Each row is a point on a landscape with many valleys, with its height.
A ball rolls from a point to the lowest of its 2 nearest points, and stops where none of them is lower. Distance is the straight distance between rows; heights are no part of it.
ridi (h 75.7): [-3 4 12 -4 16 11 12 26 0 -5 2 -6 16 6 6 6 18 -26 17 3 -8 0]
Gesav (h 38.5): [-15 -22 -9 3 17 -4 1 -4 -10 11 10 1 12 9 11 6 -12 21 -6 0 16 0]
kego (h 14.1): [-2 -1 -3 18 0 -19 0 -8 -13 -3 -12 1 -12 -7 -3 -8 5 40 -17 -10 15 4]
Peku (h 39.7): [26 -13 -4 -1 -18 -9 -7 -5 14 6 -1 1 1 -2 12 2 -21 2 3 7 -16 -4]
vun (h 39.4): [15 -5 8 16 12 -11 3 25 -2 26 7 -4 4 0 -9 5 -4 -22 2 10 -15 -21]
Guz (h 31.1): [20 -8 2 14 -2 -12 8 9 12 0 -11 -4 16 -9 8 -6 9 2 -5 1 -7 -14]
vevu (h 34.3): [-23 -16 -1 -1 17 9 10 -5 -23 4 6 -3 10 12 5 2 3 5 -7 -11 23 7]
Vati (h 29.3): [-14 1 -1 -1 -15 10 -4 -3 -19 13 13 6 -26 9 9 10 7 0 0 -8 10 32]
fosis (h 64.8): [26 8 14 -3 11 4 6 34 9 9 10 5 -9 0 -3 -4 -5 -23 12 -9 -24 15]
led (h 7.1): [4 -6 0 -21 -23 4 11 8 0 20 -4 1 13 12 20 -1 14 -26 -5 -15 -8 -15]
Zave (h 36.2): [11 -18 -4 -1 3 -1 -1 -1 19 0 3 2 15 -1 10 3 -24 9 2 9 -10 8]
baki (h 35.8): [10 0 4 0 1 -6 -2 7 -8 19 3 -11 3 8 -12 3 -4 -29 1 5 -10 -41]
liko (h 16.5): [1 0 -17 -4 -18 -14 3 0 -11 -21 -31 0 -1 -16 11 -13 8 10 -8 -5 7 1]
nuvop (h 41.5): [-17 -11 -11 -23 -1 7 2 -13 1 -21 -13 10 9 -16 3 -7 -12 16 -10 -3 16 36]
Podut (h 38.9): [-10 -2 -14 -11 -9 8 -7 -21 -8 -13 -14 3 -4 -6 0 0 -6 13 -4 -6 19 23]
Pirev (h 40.5): [7 6 9 4 -17 1 3 -8 29 -8 2 -7 10 -6 2 4 15 1 -3 14 -14 -5]
kozi (h 60.6): [24 -5 20 -14 14 7 4 24 -2 11 12 11 -14 4 -2 -10 -21 -15 3 -20 -24 23]
duk (h 78.1): [-7 3 0 13 12 -6 -1 12 -6 -10 21 4 -6 -5 -1 11 -11 14 16 22 6 24]
vit (h 19.9): [-4 2 -4 6 -9 0 -14 -20 4 20 3 -8 -6 15 -3 10 2 -1 -8 8 1 -35]
Vero (h 15.0): [1 0 5 11 -4 -2 -3 -6 0 12 4 -9 -6 2 -11 10 5 -3 -6 7 -4 -16]
det (h 40.4): [2 -12 -3 -1 11 -1 2 7 -17 14 2 -8 9 11 2 3 -7 -16 7 2 -1 -26]
pazog (h 30.9): [-1 -4 6 -6 -19 10 2 -22 14 3 -11 -1 6 -1 -6 -2 7 12 -19 -8 4 -1]
gebik (h 23.2): [21 1 -15 -22 -20 -6 8 17 -8 -11 -17 8 3 -10 16 -11 1 -28 13 -8 -10 10]
duva (h 23.5): [-20 21 10 11 -1 7 -22 -27 13 4 12 -11 -10 5 -34 6 -8 -1 -19 19 -10 -25]
Pirez (h 33.0): [-26 2 -10 1 -1 17 -14 -17 -10 1 1 -4 -7 13 -6 7 11 7 -1 -6 27 4]
mok (h 26.8): [-16 22 2 5 0 5 -19 -14 1 9 11 -11 -5 9 -27 6 -4 -24 -3 17 -12 -38]
Vid (h 2.1): [-12 12 -2 12 4 -5 -15 -33 4 4 -15 -5 -13 4 -18 -7 12 29 -14 -4 19 -29]
vurab (h 21.5): [-22 2 1 -4 -25 13 -1 -2 -1 8 4 5 -9 7 19 8 19 -5 -12 -6 5 33]
geki (h 27.2): [4 -19 -1 -18 -18 5 2 -10 14 1 -15 0 17 -3 13 -3 -4 3 -16 -6 -4 3]
von (h 32.4): [4 -6 7 24 25 -14 3 28 -4 18 18 -2 3 -4 -24 -2 -14 -7 -9 6 -14 -8]
Ranut (h 32.0): [-10 -4 -25 2 -20 -1 -23 -18 2 1 -16 4 -3 4 24 3 -1 18 -7 0 14 4]
Vese (h 67.1): [-7 -1 3 -16 3 8 12 20 -21 -4 13 13 -9 -1 17 -1 -2 -13 9 -13 -3 39]
bage (h 23.7): [11 -4 3 32 27 -15 -2 16 15 3 5 -7 7 -10 -30 -10 -15 7 -17 9 -19 -14]
segu (h 65.9): [-15 -6 -4 -8 11 6 4 9 -22 -3 16 9 -6 8 11 8 -13 -5 15 0 9 21]
tiku (h 36.1): [-25 -1 -14 -9 -1 17 -10 -27 -12 -3 0 3 -12 5 -7 4 -1 12 -2 -10 32 31]
rone (h 30.0): [-18 9 -13 11 -8 8 -15 -15 -5 8 2 -4 -10 11 3 16 18 -2 8 5 18 -11]
Tol (h 75.6): [17 0 0 3 8 -5 -2 16 -4 5 11 2 5 -1 7 6 -11 -22 22 14 -12 2]
rinud (h 62.1): [-2 3 15 -15 22 10 17 29 -12 -12 14 11 -3 -4 9 -14 0 -10 5 -25 -5 45]
Fesub (h 77.0): [7 -4 -2 14 12 -5 5 25 0 -6 15 4 0 -5 4 8 -2 -4 17 15 -4 17]
Nev (h 28.2): [-22 -11 -3 -14 2 18 5 -1 -18 5 2 2 7 14 18 3 7 -13 -2 -20 14 9]
lud (h 32.8): [16 -1 -12 14 5 -19 -2 5 -7 -17 -10 5 -11 -15 5 -7 -9 20 11 8 2 2]
bizi (h 20.3): [-3 16 10 17 -14 -3 -11 -24 8 5 6 -7 -20 0 -24 7 2 6 -9 11 -5 -19]
mim (h 16.9): [1 -5 10 25 23 -14 -1 4 8 -4 2 -4 6 -10 -23 -4 -9 25 -14 12 0 -7]
Lenaf (h 26.2): [-3 16 -15 0 -32 -4 -12 -27 22 -4 -8 -2 -1 1 18 9 24 9 -2 11 5 -19]
Fune (h 68.4): [20 17 22 -9 7 6 14 34 -3 6 5 4 -11 -5 -2 -10 20 -28 10 -15 -20 16]
nenu (h 25.1): [-3 5 -3 12 31 -21 -3 -6 -2 -22 -7 9 -5 -17 -16 -14 -25 49 1 5 7 -1]
rep (h 40.6): [31 2 -3 -6 -15 -7 -3 0 17 5 -2 2 4 -1 4 3 -13 -18 12 11 -21 -23]
Duput (h 26.4): [11 -9 8 20 10 -4 5 16 29 4 4 -6 17 -4 3 5 8 1 -7 12 -12 -3]
neres (h 49.0): [7 0 11 -11 6 9 4 4 -19 1 6 3 -15 7 -13 -2 -17 -11 5 -11 -6 14]
fur (h 35.4): [-3 -2 -8 13 -15 -7 -3 -1 -17 9 14 3 -20 -2 11 14 3 10 6 7 9 28]
Zamet (h 25.7): [26 3 -4 17 9 -15 5 14 1 -17 -4 0 -12 -19 -9 -2 -7 -4 12 8 -9 5]
lita (h 37.0): [16 -9 9 -2 2 2 16 13 8 -7 -13 -5 16 -4 -8 -13 9 -15 -1 -15 -9 -8]
Kagab (h 6.8): [6 1 -23 -16 -20 -10 -1 5 -14 -22 -30 2 -2 -11 20 -7 -1 -13 6 -1 5 8]
sabin (h 21.0): [-7 -4 20 14 0 4 10 11 18 7 14 -5 13 1 6 7 15 4 -9 6 -11 16]
zuvo (h 22.9): [10 0 -8 8 0 -17 7 6 -3 -19 -35 -3 13 -14 11 -15 14 15 -6 -8 5 -20]
mumaz (h 49.7): [-17 -7 7 -15 23 11 24 14 -1 -13 21 12 15 -7 12 -7 -10 8 0 -9 13 45]
poga (h 11.2): [-4 -10 11 17 12 -9 3 -11 8 3 -8 -5 11 -4 -9 -3 8 29 -20 3 4 -15]
goni (h 15.4): [21 12 5 11 -6 -9 10 8 10 -24 -12 -3 2 -20 -12 -8 13 -7 8 3 -9 0]
numes (h 34.2): [-18 -4 -21 -4 -12 9 -25 -36 16 6 -18 4 1 2 10 -3 7 29 -16 -6 23 -6]
kuf (h 6.7): [-4 -1 11 8 -1 -5 -2 -24 9 6 -13 -9 2 2 -20 -4 8 21 -17 -2 4 -33]
rik (h 55.1): [12 1 22 -30 10 13 3 13 -17 10 6 9 -17 12 -2 -13 -16 -16 5 -26 -16 13]
patut (h 59.1): [-15 -1 3 -1 38 1 8 26 -11 3 35 6 5 8 -12 -2 -35 0 10 7 3 16]
gifi (h 26.7): [-6 1 -18 9 -3 -5 -15 -6 -9 5 -1 -5 -1 6 18 11 7 0 14 16 11 -21]
Daver (h 73.9): [5 11 12 0 23 6 -1 31 -6 8 14 0 3 3 -3 7 1 -29 24 8 -13 -5]
Foten (h 71.7): [10 18 17 -5 7 3 7 29 -15 18 10 0 -10 2 -3 4 14 -36 18 -2 -13 1]
paza (h 36.7): [-1 23 25 -2 -5 11 0 -10 18 -15 4 -5 -6 -4 -34 4 5 -7 2 9 -15 1]
Kuv (h 30.5): [-9 14 10 -11 1 11 -9 -4 -3 11 7 -9 -1 20 -18 4 -7 -28 5 6 -9 -34]
nov (h 29.2): [-13 6 -24 1 -32 -5 -17 -20 10 7 -15 -3 -5 5 18 -1 21 9 -15 -7 14 -12]
tis (h 47.4): [0 -9 -22 -4 -3 -5 -13 -11 -18 -4 0 8 -13 6 11 5 -19 15 10 6 15 11]
Lotak (h 20.1): [2 -4 -8 14 15 -24 -4 -7 -10 -7 -8 14 -13 -7 0 -11 -15 52 -6 -4 9 4]
vorer (h 35.7): [-16 7 -12 -14 -17 18 -19 -40 23 -2 -14 -2 4 5 -8 6 12 12 -7 -3 16 -8]
kar (h 62.8): [-10 -6 -3 1 25 -2 4 21 -19 10 27 4 2 9 4 7 -21 -8 16 14 2 8]
Gal (h 7.3): [0 13 3 24 -3 -14 -5 -20 -5 -1 -15 -3 -21 -5 -13 -7 18 33 -15 -3 10 -17]
goduf (h 44.3): [11 -8 11 -9 18 7 20 16 -5 -11 -4 4 9 -1 -5 -16 -3 -17 1 -25 -9 9]
Tedil (h 38.3): [12 1 2 22 -11 -14 -6 -9 30 -1 -1 -2 5 -10 9 1 5 19 -4 21 -15 -10]
ser (h 32.1): [1 -13 9 -1 17 3 1 4 10 5 9 -3 15 2 -6 -1 -16 5 -5 6 -9 -2]
veror (h 37.3): [-16 6 -3 -32 -21 24 -8 -33 23 -11 -17 4 10 -7 -3 -1 11 3 -10 -1 10 10]
gado (h 36.4): [10 1 -2 18 -2 -18 -12 -8 6 -8 -7 -1 -7 -10 6 0 -1 24 5 15 -8 -14]
karug (h 20.6): [8 -15 -9 -12 -24 -4 13 4 1 4 -13 0 15 1 17 -4 1 -13 -13 -14 -7 -4]
vanum (h 45.7): [11 -16 -9 7 24 -10 13 23 -14 6 0 -5 17 -2 6 -3 -2 -14 10 -3 5 -19]
nupa (h 16.4): [4 3 -22 -11 -12 -2 -14 -9 -9 -26 -19 3 0 -6 15 -2 -7 -1 20 4 9 -3]
bev (h 19.6): [-13 -3 -7 -19 -14 15 -1 0 -8 12 -4 -3 11 16 21 4 14 -24 4 -11 7 -12]
bepo (h 23.4): [-4 14 -13 8 -26 -3 -23 -31 22 13 4 -6 -13 7 6 11 11 9 -7 12 6 -34]
kere (h 33.9): [-2 12 22 -13 -9 18 0 -21 18 -1 1 -3 0 5 -19 2 5 2 -9 -3 -6 -1]
Tusuz (h 37.1): [-5 -20 -2 13 22 -14 3 8 -5 15 14 -4 9 6 -3 5 -21 18 -11 7 0 -10]
nekol (h 2.2): [8 9 9 6 -11 0 11 -2 -5 -11 -9 -8 -6 -8 -17 -5 19 -2 -2 -4 2 -5]
rigob (h 43.4): [3 -11 -7 -9 -8 1 1 -11 -15 7 0 4 -14 7 -2 0 -13 1 -2 -10 6 10]
mera (h 22.5): [0 -3 -16 -6 -14 2 -7 -5 -5 -9 -8 -3 7 6 22 8 4 -13 19 8 4 -13]
rupab (h 45.0): [-22 -14 -9 -23 10 4 15 4 0 -18 2 9 20 -11 20 -6 -13 7 -9 -6 13 45]
bafil (h 53.0): [5 -1 10 -11 32 10 21 35 -12 -14 -1 3 12 -3 6 -13 10 -27 15 -20 -5 16]
zed (h 13.9): [-15 5 10 13 -16 7 5 2 1 9 14 -2 -3 3 9 13 26 3 -8 3 3 18]
patob (h 54.6): [-12 -3 8 -9 36 10 17 14 -2 -12 25 5 10 0 -8 -1 -23 9 8 2 10 31]
tisur (h 39.6): [8 25 17 -7 -20 5 4 -4 28 -8 7 -5 -1 0 -15 5 14 -12 5 9 -21 -14]
Sotin (h 14.0): [0 19 12 -4 -17 8 8 -18 -3 -5 -6 -2 -20 2 -29 -3 19 -5 -8 -14 7 -9]
Diz (h 35.0): [28 0 -5 -17 -24 -3 7 5 2 4 -8 5 -1 -1 6 -4 -7 -25 13 -7 -14 -10]

Two balls start at each pair of points below. Name the first point that both come to, or write none.
vorer and Pirev | none
kar and tis | Podut
ridi and segu | none

Call two points neighbours if one is among the 2 nearest of the other. Go from one point of each pair to the other, from neighbour to neighbour, staying as low as possible. Name the highest point that can't be avoided.
ser and baki | Gesav
nekol and rigob | tis
baki and led | veror
zed and Vid | rep
led and nekol | kere
Vid and baki | vun
Kagab and zed | Guz
